A landscape with many valleys, sampled at points; each row gives a point and its height.
A ball rolls from a point to the lowest of its 5 nearest points, and stops where none of them is lower. Distance is the straight distance between rows; heights are no part of it.
zun (h 71.2): 107, 81, 135, 28, 77, 132, 87, 81, 51
vov (h 36.9): 32, 117, 73, 157, 120, 85, 142, 112, 74
mot (h 20.0): 121, 73, 122, 46, 103, 102, 93, 66, 101
Lalod (h 27.3): 122, 100, 106, 107, 135, 86, 105, 95, 142
sibo (h 42.4): 111, 121, 77, 149, 158, 93, 114, 133, 130
dofig (h 25.2): 102, 114, 76, 141, 126, 83, 106, 118, 133
zem (h 0.8): 111, 101, 111, 99, 75, 74, 99, 75, 151
dape (h 53.9): 112, 116, 99, 116, 121, 111, 102, 129, 92
Vas (h 37.4): 114, 100, 116, 77, 101, 126, 93, 105, 82
Pupen (h 18.1): 117, 76, 135, 57, 81, 88, 88, 56, 124
tif (h 11.6): 120, 92, 124, 86, 95, 92, 95, 80, 130
Desoz (h 33.3): 108, 109, 118, 83, 104, 130, 92, 120, 66
vumig (h 21.5): 38, 108, 73, 145, 102, 86, 130, 103, 83
Buniz (h 10.9): 112, 91, 117, 86, 79, 107, 94, 93, 107
boz (h 8.2): 114, 95, 113, 102, 89, 85, 100, 84, 141
gobo (h 46.2): 109, 107, 120, 53, 113, 136, 93, 103, 53
Zed (h 38.0): 118, 111, 98, 119, 133, 88, 105, 112, 142
Mori (h 23.2): 96, 119, 71, 157, 128, 72, 116, 114, 143
Vedu (h 32.9): 99, 109, 77, 140, 117, 92, 103, 128, 109
rivub (h 22.6): 63, 124, 65, 145, 117, 107, 99, 133, 64
vip (h 15.1): 94, 90, 99, 103, 55, 93, 97, 91, 115
numak (h 18.7): 83, 113, 85, 123, 90, 108, 100, 122, 75
mizes (h 41.0): 65, 125, 59, 159, 130, 97, 114, 128, 83
buvam (h 29.3): 122, 70, 108, 29, 107, 109, 92, 58, 68
zas (h 12.5): 105, 100, 104, 96, 86, 106, 93, 111, 98
gav (h 43.6): 111, 88, 126, 56, 90, 120, 96, 91, 79
Zeteb (h 35.0): 113, 91, 112, 63, 125, 120, 100, 90, 81
dafeb (h 17.6): 102, 111, 79, 134, 107, 77, 107, 106, 138
saf (h 42.1): 132, 73, 97, 32, 117, 90, 80, 38, 98
nidef (h 18.8): 95, 103, 80, 129, 94, 88, 106, 113, 115
Pag (h 17.4): 108, 76, 134, 60, 49, 96, 87, 63, 123
fitul (h 11.8): 103, 89, 118, 78, 60, 105, 91, 92, 97
mito (h 12.3): 58, 120, 75, 136, 100, 102, 104, 124, 66
fizu (h 39.2): 116, 86, 120, 49, 115, 118, 96, 82, 67
Maz (h 20.3): 72, 103, 74, 144, 97, 72, 115, 107, 110
komu (h 8.3): 105, 94, 112, 89, 70, 111, 93, 104, 98
zuka (h 18.6): 96, 73, 126, 61, 22, 110, 89, 80, 96
buf (h 18.0): 86, 87, 100, 96, 39, 101, 98, 89, 97
zafa (h 17.5): 82, 99, 94, 112, 71, 101, 100, 109, 89
Fak (h 24.4): 103, 104, 115, 79, 74, 126, 90, 110, 77
Seb (h 20.7): 79, 107, 64, 153, 105, 59, 110, 101, 140
Sobor (h 43.8): 83, 133, 67, 150, 140, 109, 102, 152, 75
zin (h 27.2): 81, 81, 111, 73, 12, 112, 84, 88, 70
Doz (h 44.4): 91, 93, 120, 74, 36, 124, 84, 100, 69
gab (h 19.4): 68, 107, 86, 123, 71, 111, 93, 115, 66
fazo (h 13.9): 103, 80, 126, 82, 50, 81, 86, 64, 137
zof (h 32.0): 126, 83, 99, 56, 137, 95, 93, 59, 97
vako (h 12.2): 104, 122, 106, 99, 118, 125, 98, 133, 69
Mozan (h 18.5): 116, 71, 138, 41, 74, 109, 88, 65, 94
sunuk (h 15.5): 122, 98, 115, 89, 120, 86, 100, 77, 133
Vodum (h 11.0): 102, 101, 89, 126, 79, 69, 100, 83, 145
guz (h 24.3): 83, 85, 97, 92, 40, 98, 93, 93, 80
kuli (h 15.7): 109, 101, 105, 105, 97, 100, 101, 108, 115
gafe (h 24.5): 126, 81, 115, 61, 123, 83, 95, 58, 121
Kenu (h 46.5): 85, 117, 63, 156, 121, 84, 107, 128, 100
Zeni (h 40.3): 111, 109, 108, 84, 126, 124, 103, 110, 76
zumod (h 24.6): 121, 87, 117, 63, 119, 108, 96, 82, 97
puvu (h 61.6): 103, 87, 137, 45, 47, 127, 84, 89, 60
Gugi (h 38.8): 93, 113, 80, 135, 113, 101, 103, 132, 90
nune (h 9.7): 110, 88, 123, 82, 68, 84, 94, 69, 137
miv (h 33.2): 109, 105, 95, 110, 112, 105, 104, 123, 103
zagiv (h 64.1): 120, 106, 102, 97, 139, 111, 107, 114, 100
Zodo (h 27.4): 110, 101, 113, 96, 111, 109, 99, 114, 95
bof (h 8.5): 88, 123, 89, 118, 103, 120, 87, 137, 70
gilag (h 64.7): 110, 122, 82, 136, 143, 103, 103, 141, 102
ruvet (h 42.6): 100, 136, 82, 127, 138, 119, 98, 154, 76
zevi (h 16.2): 53, 111, 78, 132, 85, 100, 110, 109, 69
Rim (h 27.6): 123, 88, 103, 65, 145, 93, 100, 68, 107
vuga (h 54.1): 112, 91, 122, 46, 97, 133, 94, 93, 59
Riva (h 18.4): 65, 102, 75, 142, 90, 87, 113, 109, 89
pip (h 55.6): 121, 113, 95, 126, 174, 85, 111, 114, 141
kot (h 16.7): 102, 95, 98, 111, 71, 90, 95, 100, 121
Dafep (h 17.3): 122, 91, 119, 77, 122, 98, 98, 86, 114
Keli (h 14.1): 106, 104, 93, 124, 99, 77, 97, 95, 142
rofaz (h 9.0): 119, 95, 116, 86, 94, 101, 92, 90, 118
Kel (h 13.4): 96, 85, 109, 92, 46, 94, 95, 82, 124
sez (h 29.7): 36, 117, 71, 148, 115, 100, 131, 115, 63
Sabu (h 32.3): 60, 111, 58, 166, 121, 75, 126, 116, 105
nev (h 58.2): 125, 107, 97, 103, 168, 93, 113, 104, 121
guv (h 37.7): 127, 98, 96, 88, 160, 92, 104, 84, 122

Where does a ball stop that starts at each point below?
Vas: komu
Doz: komu
Zodo: komu
Sobor: mito
Gugi: bof
kuli: zem
Zeni: bof
Mori: zem
Desoz: bof
Pupen: zem
dofig: zem

Two balls start at each pair of points below. Name the first point that both come to, or write none.
gobo, dape: vako
tif, Dafep: boz
zagiv, Lalod: none
puvu, Zeteb: none
